Points, in no order, along strands that fork, close into loops and pass close to each other.
In the rows, 100 means zero.
Two points are linked if the straight distance between their rows is under 70.3. Some points are linked to none.
q_394: [ 62 107  98 135  68 127  99  55 104 111 142  75 112  98  83  91 133  86
 105 112  64 102  93  97]
q_854: [ 81 154  72 138  81 140 135  70  84  97 105 110 134 112 114 108 121  83
  93 141  82  97  76 106]
q_232: [ 93  76  79  92  93  99 159 100  84  92 126 119 107 106  88 105 132 114
 107 129 121 108 101 108]
q_203: [112  34 109 121 114 100  72  85 105  73  77 103  93 134 106 125  52 105
  91  82 102  91 109 113]
q_867: [141  73  90 116 120 119  92 110 107  67 121 108  85 107  82 107  82  98
  99  91 126  83  78 102]
q_689: [102  89 120  90 104  56  78  60  99  92  66  68  88  89 125 102  66  69
  81  88  90 121 146  77]
q_966: [111  60 122  77 124  69 107 125  88  99  75 120 104 110 110 108  89 155
  98 116 122 105 116  91]
q_299: [101  61  94  76 123  79  78  74 115  98 105  98  87 102  75 109  64 110
 123  91 144 136 100  94]
q_194: [109  63 107  59 125  67  93 116  86 106  95  94  84 111  96 106  93 170
 107  95 137 113 101  83]
q_88: [ 67 106 110 102  78  93 129 115  59 111  91 150 136 109 126 105 131 114
 103 130  88 118 121  93]
q_237: [109 114  87 106  95 120 131 103  91  57  89 128  95  94 115  99  64  37
  89 104  90  94  96 142]
q_363: [ 87 113  87  92 104 116 131  37  95 111 123  51  77  87 100 127 110 116
 125 100 123 110 113 122]
q_233: [ 85  34  94 102 111 101  73  68 118  88 112 110  98 127  70 113  70 113
 120  96 126 127  96  92]
q_20: [ 95  81  69  84 122 115 113  86  92 130 121 107  91 117  69 101 126 169
 130  99 133 104  84 109]
q_836: [ 87 113  99 116  68 115  68 113 104 104 116 107  89  92  76  75 109  60
  96  92  59  83  81 123]
q_649: [137 107 111 110 107 100 108 105 101  70 100  80  82  86 136 106  91  94
  94  69 118  45 122  73]
q_126: [ 78  97  85 116  72 104 123 136 106 103  88 143 115 120  82  72  78  76
  77 129  67 135  82 120]
q_315: [115  75 105 136 105 120 110 117 116  81 115 112 119 116  93 105 102 113
  88 127 115 101  86  73]
q_244: [ 93  66 102 149  94 135 121  99 123  77 116  99 121 133 102 120 113 130
  92 139 111 104  93  48]
q_190: [106 155  67  80  93 107 149 147  97 128 106 115  95  77  77  72 115  94
  97 116  91 103  73 124]
q_547: [ 92 100  79  68 102  92  94 107 102 133 138 108  86  84  60  76 136 136
 133  89 126  90  85  83]
q_783: [124  91 103 124 100 102  75 129 106  79  95 125  89  89  93  84  83  63
  89  85  73  42  98 108]
q_61: [ 95  88 111 122 103  94 100 137 124  88 109 115 127  92  80  82  90  79
  73 119  94 113  93  70]
q_271: [ 88  87  62  91  94 117  99  78  89 104 118 124  89 115  69  95 112  99
 130  87 105 102  78 144]
q_673: [138  77  87  67 119  97  96  96  84  97 111 104  61 100  91 117  93 128
 127  74 149  88  92 133]
q_835: [ 98  63  82  74  90  85 131  98  71  96 129 122  81 103  82 100 134 124
 114  98 121  88 104 122]
q_563: [ 96  85 112 100  80  80 105  66  90  83 126  81  83  75 102  96 105  74
  97  84 101  85 126  96]
q_226: [113 106  92  78  91  96  61  72 108  98 119  93  66  86  83  86  89  65
 126  54 127  70 105  95]
q_268: [101 138 128 137  79 121 115 126 103  97 122 104 126  76 123  87 133  85
  93 116  87  86 108  71]
q_55: [ 77 116 120 100  89  88 144 136  71 109 113 139 124  81 123  90 149 120
 105 126  98 109 134  84]
q_751: [ 98 111  94  96 110  99 130  55 109 102 126  60  85  68  88 122  95  89
 114 114 124 124 107 110]
q_754: [ 83 102  73 124  69 129  76 107 103  89 113 132  79 118  71  70  92  57
  99  92  59  93  69 139]
q_393: [ 72  82  77  72 116 104 121  52  90 129 103 100  94 107  71 124 106 137
 133 117 119 136 104 132]
q_557: [119 105 127 115 124  97 107 144 117  94  98 112 131  92 112 102  90 110
  84 122 122 114 105  52]
q_933: [ 90  55 114  89 122  60  84 130 110  96  84 126 111  97  74  88  69 105
  84 112  98 125 102  99]
q_828: [ 93  69  96  93 118  90  91  88 122  93  98 103  90  91  68 116  55  75
 112 107 115 145  90 135]
q_348: [128 115  85 119 107 160  81  90  98  78 100  79  77 133 120 115  98 107
 103  83  95  71  64 119]
q_644: [ 98  88  89  79  93  91 122  78  81  86  72 116 109 106 101 134  66  63
  99 118 102 127  96 150]
q_571: [105  97 100 130 105 132  64 106 123  85 101  62 107 136 109 107  92 102
  82  79  94  94  77  65]
q_591: [126 108 105  96 114 120  85 128  95 113  62  99 109 134 123 114  93 136
  92 103 106 105  74 118]
q_155: [112  87 100 123  86 129  97  84  89  79  96 110 105 133 113 112  97  93
  90 108  89  89  91 119]
q_856: [110 141  93 110  86 124  85 134 108 105 116 100  85  78  79  77 112  62
  97 103  72  75  72 114]
q_994: [ 64  56 118 134  88  75 102 124 111  89  82 146 127 102  99  76  84  82
  85 119  55 101 125  97]
q_781: [ 69 113 110  74 105  87 100  73 100 112  86  36  94  97 121 121 108 131
 105 106 104 128 105  84]
q_967: [ 81 124 113  87  65  93 114  99  86 120 117  92 104  75  99  82 141  84
  99 111  70  98 104 121]
q_746: [128 154 115  95  92 109  89 146 101 112 105 102  93  68 100  84 117  72
  92 105  88  61  85 104]
q_364: [102  95 105 114 122 118  92  86 140  97  78  64 111 112  95 142  64 105
  89 119 101 140  86  66]
q_354: [ 97  99  97 104 110 114  80 115 116  88 103  58 103 136 116 103 126 120
  80  72 105  88  94  43]
q_312: [101  65  77  81 103 103 116  75  91 102 140 104  76 105  76 106 123 137
 136  89 138  95  97 114]
q_305: [ 93 123 123  91  64 114  87  65  79 108  87  63  88 103 136 111 112  88
  97  83  71  88 109 136]
q_323: [ 84  71 105 133  91  89  89 138  98  98  72 165 128 125 103  80  97  94
  80 118  68  98 104 112]
q_200: [113  84 101  71 102  88  55 112  94 121 103 113  76  98  79  91  98 122
 119  67 118  81  88 106]
q_898: [ 99 113  90 114  97 128  70 107 111 122 126  78 106 119  85  88 126 130
 101  84  92  86  73  55]
q_970: [ 95 101  80 120  69 128 108  61  66  75  89 118 118 138 127 121  91  88
  96 113  89  90  75 123]
q_632: [107  86 109  81 125  51  81 115 113  94  97 110 102 103  76  70  95  90
  75 101  93 133 135  52]
q_302: [118 115  91  75 131  97  78 100 113 124  99  69  89  98  95 103  88 130
 113  73 134 114  83  84]
q_984: [103  99  86  79 103  79 144 127 105  99 138  96  80  62  72  82 118 104
 106 106 129 104  97  93]
q_218: [ 87  79  84 104  76 107 107  64  67  69  72 131 120 123 112 133  64  66
  95 115  93 105  86 141]
q_257: [111  83 116 120  96  77 109 119  92  98  96 119 103  95 143  95 116 127
 116  80  88  43 136  69]
q_822: [117 129  79  79  85 125 136  65  59  95 106  85  97 104 125 122 116  99
 112  99 106  79  89 131]
q_328: [136  87 100 120 122 111 111 138 115  72 111 118 106  96  88  97  91  97
  89 113 124  93  84  96]
q_177: [110 126  97  79  84  98 142 101  83  89 110 100  85  70 107  98 113  65
 103 101 104  88 108 141]
q_484: [ 84  94  90  73  87  94  81 119  88 138 122 122  87  97  67  77 141 130
 125  93  98  87  82 110]
q_991: [105  74 102  65 123  68  62  81 103 102  81  84  79 116  99 101  69 117
 106  69 130 133 115  78]
q_479: [102 112  86  68  97  86  79  96 118 104 114  97  62  62  73  75  81  63
 131  66 130  92  93 119]
q_807: [102  77  88  79 117  95  85 114 104 111 127  93  96 127  79  88 120 160
 107  84 123 106  89  46]
q_235: [132 112  90  72 117  75 102 145 109  96 108 105  59  57  74  85  78  79
 103  80 131  86  92 113]
q_51: [ 59 108  88  91  99  90 100 127 122 137 117 108 106  82  52  61 101 108
 104 112  78 139  80 104]
q_607: [101  97 104 103  97  91 117 120  74  95  72 149 124 108 120 110  92  92
  96 110 100 104 113 121]
q_623: [ 99 119  68 112 101 157  86  76  96 119 121  87  77 125  86  97 130 141
 130  79 108  65  74 112]
q_866: [ 99 111 121 128 107 128  91 140 116  97  76  86 125 126 136 110 110 134
  86 111 104 101  85  67]
q_293: [121 131 106  82 108  79  82  97 118 112 122  77  80  90  87  71 132  74
  86  86  97 121 134  49]
q_853: [ 92  94 121  87  92  61 113  83  91  92  76 102  90  69 115 103  76  55
  94 100  87 107 133 149]
q_646: [ 71 117 134  94  76  97  81  70  98 101  80  37  96  99 147 113 106  93
  88  87  78 102 114 101]
q_971: [ 84 101  88  72  80  91  84 123  96 125 116 119  69  84  67  74 114  90
 123  81  94  88  88 131]
q_141: [106 105 135  93  94  71  91  71  95  97  75  75  93  70 131 109  73  70
  88  96  93 104 131 117]
q_728: [113  61 110 103 122  77  99  95 118  70  85 103  91  84  86 123  43  62
  88 107 119 125 111 121]
q_962: [120 105  91  97  98 103 120 121  84  75  86 135  91  90 111  92  89  62
  96  90  92  64 107 136]
q_913: [102 148  61  84 112 146  92  65  81 130 103 103  85 100  76  99 113 107
 128  83 105  81  72 148]
q_829: [ 97  65 113 143  88  81 110 101  97  84 102 130 116  98 136  93 108  96
 112  90  69  56 138  84]
q_541: [ 78 112  88  63 124  93  59  70 118 103  80  43  79 124 121  99 120 116
 120  56 129 120 107  79]
q_229: [120 100  87  65 120 101 105 107  86 132 108  85  78 103  90 109 121 165
 125  87 134  99  84 112]
q_974: [127 153 116 110 106 126  76 115 114 118  89  64 109  92 112 103  93  98
  88  98  85  99  72 102]
q_43: [ 98 113 101  96 120  97 115  96 122 110 119  69 120 104  87 101 112 122
  87 123 104 131 106  33]
q_601: [ 74  72 105 111  96 105 105  48 131  92  97  84 100  93  73 143  73  81
 105 132  88 150 103 103]
q_596: [ 86 111  95  75 123 104  57  97 111 117  82  52  88 114 113 109 103 136
 118  60 119 105  78  96]
q_775: [132  83  94  77 107  86  87  90  84  89 113 101  50  80  93 106  91  99
 122  64 133  59 108 126]
q_407: [ 84 108  94 101 109  93  64 103 143 108 120 102 112 106  59  68  94  52
  89  88  80 144 106  66]
q_930: [ 86  81  91  93 103  98 120  57 114  90 100  89  87  86  79 137  72  66
 115 121 107 144 105 141]
q_791: [ 80 114 102 104  81  95 107 111  78  97  57 142 136 106 118 112  74  63
  88 122  83 126  97 131]
q_890: [ 97 124  88  99  93 139  80  94  96 114 105  60  75 117 114 109 129 132
 119  71  99  68  74 111]
q_951: [ 97 123  77 114 103 130  63 108 106 134 106 117 101 112  64  80 117 114
 111  99  82  94  61 122]
q_642: [ 91  99  80  96  89 133 112  35  97 103 136  67  70 103  97 111 119 118
 144  75 120  84 103 123]
q_936: [ 99  83  83  73 122  81 100  99 104 115 133 100  96  95  67  87 117 145
 120  93 136 116  92  67]
q_515: [ 91  88 109 104  84 118  80  71  97  98 111  64  85 115 113 112 100 110
 107  74  97  90  96 109]
q_530: [115  73  97  83 128  59  89  87 112  84 103  96  82  96  81  92  81  80
  88  90 123 135 135  63]
q_22: [109 103  98  92 105 100 123  97 103  76  91 105  95  88  98 114  67  49
  95 112 100 120  99 149]
q_812: [ 86  91 104  98  55 106  76  89  64 119 106 115  90 118 100  92 141 107
 101  87  63  61 103 123]
q_804: [ 62  90  90  66 109  80 114  64 100 128 123  93  92  79  67  91 113 133
 135 115 117 136 107 114]
q_837: [125  69 104  77 125  48 112 114  93  88  94 108  81  70  94  96  81 106
  95  90 134  91 119  99]
q_786: [113  79  96  66 109  96  67  92  96 109  98  87  62 109 101 105  93 141
 130  53 143  81  90 108]
q_643: [ 82 108 138 119  89  92 127 118  81 102 108 114 120  86 137 102 129 125
 101 116  97 100 143  66]
q_500: [ 67  90 130 106  84 105 108  85 110  90  90  68 115 114 128 122 105 122
  95 123  91 117 119  59]
q_756: [133 131 118 114 101 108  86 111 120  90 107  76 109  99 116  90 103  69
  68  82  94  85 114  46]
q_309: [125 101 102  92  96 117 126  79  85  84 103  80  86 105 126 125  99 103
 106  98 116  88 106 126]
q_124: [104  85 125 118  99 111 117 110  97  88  87 107 113 114 132 119  98 120
  96 113 112  97 120  90]
q_805: [ 90  86 106 118  76 116 118  76  95  90 120  95 108 109 101 106 119  91
  98 120  88 100 103 109]
q_663: [106  96 123 128  99 100 128 131  85  93 111 120 109  93 139  99 127 131
 103  96 109  67 136  61]
q_953: [ 88  92  98  99  61  95  87 102  56 115  77 143 118 131 116  88 129 112
  89  98  64  68  95 120]
q_843: [ 97 143  84  95  85 101 141 163  90 117  99 142 120  89 100  72 129 102
  95 123  99 107  84 106]
q_131: [106  74 127  87 126  61 105 144 100 101  74 137 122  89  99  92  86 127
  91 124 112 115 115  93]
q_314: [ 59  74 127 116  90 120 105  98 115  77  60  85 116 130 141 146 107 129
  98 126  95 121 114  76]
q_627: [146 114 100  80 112 107 103 135  80 109  78 122 100 110 115 107 105 125
  96  98 120  84  85 122]
q_996: [105 120 108 106 122 107  73  83 143 104  86  55 111 115  97 123  67  78
  79 103  92 148 102  58]
q_49: [ 96 125 135  94 100  64 109 138  96 113  80 120 114  55 121  82 101  86
  92 107  90  99 130 103]
q_269: [105  71 105  92 108  50  90  95  99  90  97 105  87  73  93  87  79  78
  92  79  98  89 124  96]
q_820: [ 73  99  85 110 112 104 144  61 119 101 135  69  99  70  66 119 105  94
 107 132 115 129 108  89]
q_109: [ 80 121 135 104  91  99 106 111 110 110  98  81 136 100 123  98 114 120
  90 131  86 120 113  44]
q_417: [137 115 113 100 102 120 126  96  90  70 102  75  76  90 146 121 102 103
 104  82 129  58 118 106]
q_901: [116 124  96  72 140  85 101  98 109 133 102  74  95  71  81 106  90 126
 109 107 130 130  88 101]
q_326: [ 99  78  95 102 114 121 101  71 112  96  93  67  86 121 101 143  80 124
 112 105 117 123  91 112]
q_701: [ 85  97 115 122  75  96  83 126  78 117  74 156 129 124 118  78 126 112
  84 111  59  83 104 105]
q_491: [112 130  72 105 117 134 119  76  87 113  91  92 108 112  94 123  99 110
 101 119 101 109  77 127]
q_985: [ 86  59 111  97 113  78 112 134 115  92  66 146 117 106  83 108  66  96
  85 141  98 139 106 113]
q_736: [ 75 125 125  93  89 100  75  93 109 108  86  42 112 112 131 103 114 106
  83  88  77 109 101  69]
q_245: [104  76 106  71 100  68  38 107  83 127  83 112  72 103  94  86  89 120
 113  54  94  62 108  97]
q_438: [ 74  82 139 130  93  79  88 108 116  91  79 119 135  90 109  93  77  70
  78 121  63 112 127  82]
q_87: [112 115 118 139  95 105  94 121 125  77 116 105 127  91 101  80 100  50
  68  97  81  83 116  48]
q_935: [ 79  85  88  86 124 115 105  50 112 121  85  81  89 108  79 144  79 135
 124 116 120 142 101 121]
q_378: [ 75  86 123 110  77  60 114  82  99  89  91 105 102  66 120  86  93  55
  96  99  63  85 143 119]
q_580: [120 120 114 120 111 115  84 109 123 100  98  82 120  90  96 106  77  78
  84 114  93 116  81  94]
q_810: [125 120 106  84 102  87  96 152 101 105 100 111  82  68  85  83  98  78
  92  95 104  75  89 115]
q_331: [ 91 103  80 107  79 104 134 113  68  86  94 149 124 113 114 101 110  95
  97 116 109  95  89 112]
q_610: [121  76 106 108 109  92  94  94 106  78 114  88  96 107 101 104  90  97
  82  81 116  87 114  62]
q_169: [ 78  98  54 110  64 123 117  90  87  82 124 128  83 118  75  80  97  65
 102  95  72  98  73 136]
q_753: [ 46 119  85  97  99  98 108  94 118 134 135  91 113  73  50  65 122 106
 107 112  84 128  94  84]
q_275: [101 109 123 161  88 121 106 128 112  77 119 122 130  92 112  85 113  76
  82 115  89  83 109  60]
q_318: [134 129 112 103 108  97  81  94 116  85  91  56  80 100 129  99  94  65
  72  62 101  82 129  59]
q_429: [104 131 100  84  65 120 112  57  56  92  89  90 102 106 140 119 105  75
 101  89  80  79 100 143]
q_884: [117  87  85 145 131 142  81  92 133  86 104  95 109 120  71 121  63  96
  94 120 106 120  66  97]
q_903: [106  67 122 120 115  45 107 110 103  90  81 129 115  82 148 107  76  97
 122 100  78  92 148  87]
q_874: [131  83 109 103 127  80 115 141 115  82 112 116 111  86  89  92  91 102
  82 104 135  93 102  60]
q_876: [118 128  74 106  94 106 113 158  83 104  87 160 119 115  98  82 119 109
  91 117 108  90  63 107]
q_697: [115 119 120  79 118  63  94 123 111 109  91  90 113  71  95  91  86  89
  80 112 110 129 103  77]
q_89: [ 73 103 104 108  99  86  87 123 132 102 116 100 123  90  64  73  86  66
  74 113  72 140  93  69]
q_353: [ 95 107 100 110  84  99 132 161 109 102 114 129 106  83  86  65 122  96
  87 119  96  96  93  94]
q_653: [126  76  99  63 116  82 106 130  80 118 102 118  89 104  88  99 118 159
 107 100 131  96  88 108]
q_934: [ 92 102 145 124  90  93  69 114 104 109  69 106 133 101 130  91  86  94
  78 105  61  97 118  86]
q_882: [104  86 100  65 132  75  76 108 100  92  79  61  80 119 118 109  96 135
  93  69 134 113 107  67]
q_108: [ 66  88  93 117 111 117 130  47 132  99 107  82 105  78  57 142  91  99
 100 143 101 145 107  87]
q_296: [108  69 104 115  97  92  80 117  98  87  97 127  96 103  83  87  91  86
  89  89  84  77  98 120]
q_18: [ 65  78  91 121 115 126  70  77 121 129 100 100 119 127  61 104  94 142
 109 120  92 134  80  90]
q_6: [114 151 108  92 103  84 105 103 121 110 124  71 106  71  94  79 122  58
  77 102  94 122 114  53]
q_149: [109  97 105  98 121 120  90 109 109  96  69  64  97 128 124 134  90 128
  98  98 117 108  80 114]
q_669: [138 115 104  94 105 111 125 109  69  85  81 119  93  99 147 116 100 107
 111  81 118  58 120 117]
q_521: [110  66 110 112  97  72 120  61  96  62 108  88  81  75 117 110  80  67
 101  85 107  71 140 113]
q_686: [ 72 103 122 115  54 118 111  63  86 108 110  82 115 113 123 106 130  96
  95 121  65 104 115 109]
q_637: [ 88 125 130 102 100 102  69  87 120 115  76  49 116 104 119 116  75  90
  80 104  74 133  95  81]
q_313: [ 78  84  91 113  92  94 134 148 101  94  73 164 123 116  95  93  75  86
  86 134  93 136 103 109]
q_552: [ 90 106  43  71  98 104 129  98  71 118 117 124  89 103  68  95 123 117
 124  94 114  97  70 138]
q_713: [100  79  78 109  88  99  80 100  72  99  64 150 127 151 100 113  77 109
  85 117  93 109  59 131]
q_726: [122  57 114 119 124  65 102 122 107  88  78 132 113  96 120 102  75 110
 102  95 101  76 126  91]
q_599: [ 63 126  91  61 113  89  91  47 112 140 106  66 103  96  77  75 113 140
 129  97 121 131 116  69]
q_815: [ 84 129  68 137  76 139 117  60  82  91  89 113 129 144 121 124 100 109
  92 133  88  96  64 105]
q_379: [ 88 123  66  65  84 101 108 108  87 122 104 117  75  89  71  81  99  79
 121  84  90 108  79 158]
q_636: [107 101 112  84 116  61  72  97 118  98 108  94  74  93  75  54 119  72
  88  95  88 140 155  55]
q_456: [ 94  99 108 120  85  93 108 155 121  94 111 124 107  79  82  61  96  72
  76 102  79  87  98  80]
q_350: [ 94  80 135 122 110  61  90  92 111  92  62 105 122  93 147 111  60  91
 101  98  72  99 147  73]
q_75: [ 97  57  88 122 102 124  61  75 122  87 123 101 103 137  78 100  81 109
 112  77 115 104  83  75]
q_690: [ 97  87  70  97  86  99 106 108  71  95  90 141 116 129  92 101 105 103
  92 110  98 101  71 129]
q_388: [ 78  84  99 114  73  98  84  94  73 101  56 148 137 139 113 109  84  86
  82 123  73 115  90 125]
q_144: [ 71  66 112 133  85 131 116  92 122  84  81 104 120 140 113 137 110 137
  96 144  92 124 100  61]
q_861: [109 106  87  89 115 108  67 132 111 131 116  95 105 122  77  82 124 153
 101  82 105  96  72  44]
q_132: [116  73 103  99  98  71  75 105  88 100  78 125  85  93 104  94  85  82
 103  76  69  56 113 138]
q_29: [137 111  93  94 109 100 106 134  63  99  66 151 105 109 133 108  98 114
 104  84 109  60 104 116]
q_266: [ 70  89 113 100  74  83 147 121  89  96 118 127 110  82 104  75 137  99
  97 120  91  95 127  97]
q_171: [109  87  91 142 108 144  46  86 130  85 111  84 107 137  88 102  71  92
  97  78  93 100  68  78]
q_850: [101 118 102 146 111 147  88 113 127 102  77  75 121 136 119 117  98 123
  84 124  88 106  66  88]
q_33: [110 108  78  81  96 100 141 117  99  92 125 103  75  78  80  91 107  82
 108  98 113 100  92 133]
q_367: [109 113 109  95  91 115  84 104  94 110 100  67  91 107 117 106 113 124
  98  82  96  84  88 102]
q_548: [ 80 136  93  94  79 122  95  52  93 123 123  78  88  80  90  98 122  76
 123  89  77  99  96 144]
q_959: [143 105 100 109 113 133  80 100 104  81 109  84  80 103 105 111  82  96
 103  82 109  80  76 108]
q_135: [117  86  99  81 101  83 137  67  76  69  86 109  86  88 121 127  77  66
 105  95 119  91 131 150]
q_641: [108 135 108 114  94 120  63 119 112 129 107  81 115  99  91  86 115 107
  86  97  73  95  68  76]
q_615: [114 126  84 137 112 157  80  91 108 100  91  81  99 138 106 112  96 113
  92 105  83  94  60 117]
q_785: [ 79 121  84  60 116  94  89  54 117 121 100  50  79 109 101  83 119 127
 128  74 130 124 116  64]
q_104: [103 141  90 107  97 133 126  57  96 101 130  64  90  75  96 110 115  77
 111 106  91  96  97 131]
q_92: [ 84 130 113 119  74 118 123 107  78 115  96 122 135 111 132 107 134 105
  99 131  87 112 109  93]
q_358: [121 101 101  84  94  80  75  86  83  96 108  87  58  73 101  99  93  77
 111  61 106  46 119 105]
q_426: [129 104 103 106 101  86 104 126  99  81  97 120  79  70 110  89  92  66
 104  84  90  36 117 116]
q_123: [ 80 101 145 106 103  77  77 111 103 105  51  89 123 103 151 105  78 112
  88  98  73 102 135  76]
q_570: [100  93  73 105 100 145  94  54 115 100 134  83  75 115  83  98 111 129
 144  71 133  67  82 106]
q_928: [118  95  73 145 124 146 119  87 125  65 112 105 102 118  81 121  79  75
  95 136 105 113  73 112]
q_186: [ 86 118  72  70  67  95 115  98  64 100  89 120  97  95  96  93  87  63
 100  89  78  99  77 157]
q_321: [ 96  67 111  90  86  83  88  73  84  96 112  84  79 101 107 103 104 118
 103  74 105  80 118  96]
q_180: [104 122  90 115 110 125 110  49 118  87 137  54  87  73  88 115  87  67
 114  96 112 106  98 103]
q_490: [113  93  64 104  94 110 149 151  94  86 124 142  90 108  77  79 127 111
  98 116 119  82  77 102]
q_258: [ 85 143 130  95  88 110  88 103 103 132  81  52 116  99 133 103 118 121
  91 108  72 111  91 101]
q_834: [ 69 111  83 104  73 103 115 128 112 135 105 121 103 100  64  62  90  86
  90 121  56 142  80 129]
q_516: [103  96 110 116  94  90 103  79 120  76 128  80 108  95  96  95 101  53
  74  99  94 111 130  50]
q_458: [ 75 136  97 129  61 132 126  71  83 113 102  99 136 123 125 108 138  97
  97 134  69 104  96 102]
q_864: [119  80 109  91  97  59  57 109  87 119  79 108  78  95 110  93  93 103
 108  66  69  37 115 102]
q_206: [121  78 127  83 123  74  70 122  98 113  54 118 111 103 106 108  61 111
  84 104  98 114 101 124]
q_77: [ 94 111  93  79  80 100 127  60  78  88 110  88  87  83 104 113 103  60
 108  99  95 109 109 153]
q_594: [ 75 103 101  84  76  90  94  60  99 108 122  87  80  74  86  91 106  71
 122  86  94 113 107 139]
q_802: [103 141 113 109  90 100 114 116 115 109 130  82 123  70  97  82 133  84
  85 113  92  95  96  58]
q_342: [126 125  87 113  97 128 120 118  94  85 113 118 101 102 102  95 122  90
  98 116 103  79  79 110]
q_730: [102  79 103  81 116  44  93  64  96  85  85  84  80  78  97  89  77  61
  90  96 106 134 153  72]
q_769: [113 124  58  71 131 107 132  95  80 119 103 105  93  90  73 111 106 112
 116 104 125 113  77 145]
q_525: [143  68 101 130 125  99 107 116 102  65  83 136 101 105 125 111  73  94
 104  89 103  59 118 112]
q_499: [ 85 120 142 100  82  72 114  94  88 107  88 104 111  61 135  93 109  76
  96 109  79  95 144 110]
q_304: [126 116  98 126 131 131  86 108 124 105  80  93 117 111  87 122  70  96
  88 130  96 125  66 114]
q_47: [ 50 122  89  73 113  87 108  63 107 137 127  81 108  71  55  73 123 127
 120 113 110 131 110  79]
q_940: [ 90  96 133 120  76  90  81 104  95 105  91 113 120  93 115  81 113  88
  83  98  59  73 116  98]
q_334: [121 131  90  71 122  89  93 112 115 108 106  91  69  56  77  93  73  73
 121  81 127 111  82 137]
q_645: [ 83  88 115 109  62  93  81  94  84 106 118 104  92  90  94  81 129  85
  95  87  63  56 114  98]
q_120: [100  87  93  80 105  79 134 109  96 103 146  94  97  79  78  89 138 136
 109 114 129 102 100  69]
q_434: [101 117 131 105 108  99  96 139 112 105  87  90 132 106 130  94 106 129
  80 106 105 107 109  37]
q_282: [119 132  72  95  92 108 114 128  60 111  83 146 124 120 115 102 117 131
  98 112 115  83  55 108]
q_154: [131 107 111 117 123  98  93 110 121  68  79  69  96 111 142 109  79  87
  75  65 116  72 127  52]
q_542: [116 149  57  71 122 106 139 131  87 123  92 112 100  81  74  93  97  99
 101 111 111 109  64 141]
q_519: [111  66 107 112 109  79 101  91 110  66 102 102  90  81  96 102  65  62
  90  90 104  90 119 114]
q_513: [ 84  85 107  80 107  90  86 120  97  94  94  68 102 126 120  99 129 153
  90  82 110  87 100  52]
q_524: [ 91  79 113  66 123  70  88 121  88  90  70  66  89 114 133 109 118 160
  96  78 129  86 106  75]

A piece is all that can be reached along the links. How many separate loops has the piece of each point below (a circle has one, a figure eight two, a Y none), and how many tips (points with one link)?
q_388 -> loops 1, tips 0
q_299 -> loops 1, tips 0
q_985 -> loops 0, tips 5
q_971 -> loops 1, tips 3
q_643 -> loops 1, tips 3

A fork is a point with three links, a tip a point with one. Leave the first point through the second and follow the links. Name the first fork or tip that comes.
q_154; q_318 -> q_49
q_132; q_864 -> q_169
q_6; q_802 -> q_417
q_563; q_321 -> q_751
q_653; q_194 -> q_47
q_313; q_985 -> q_232
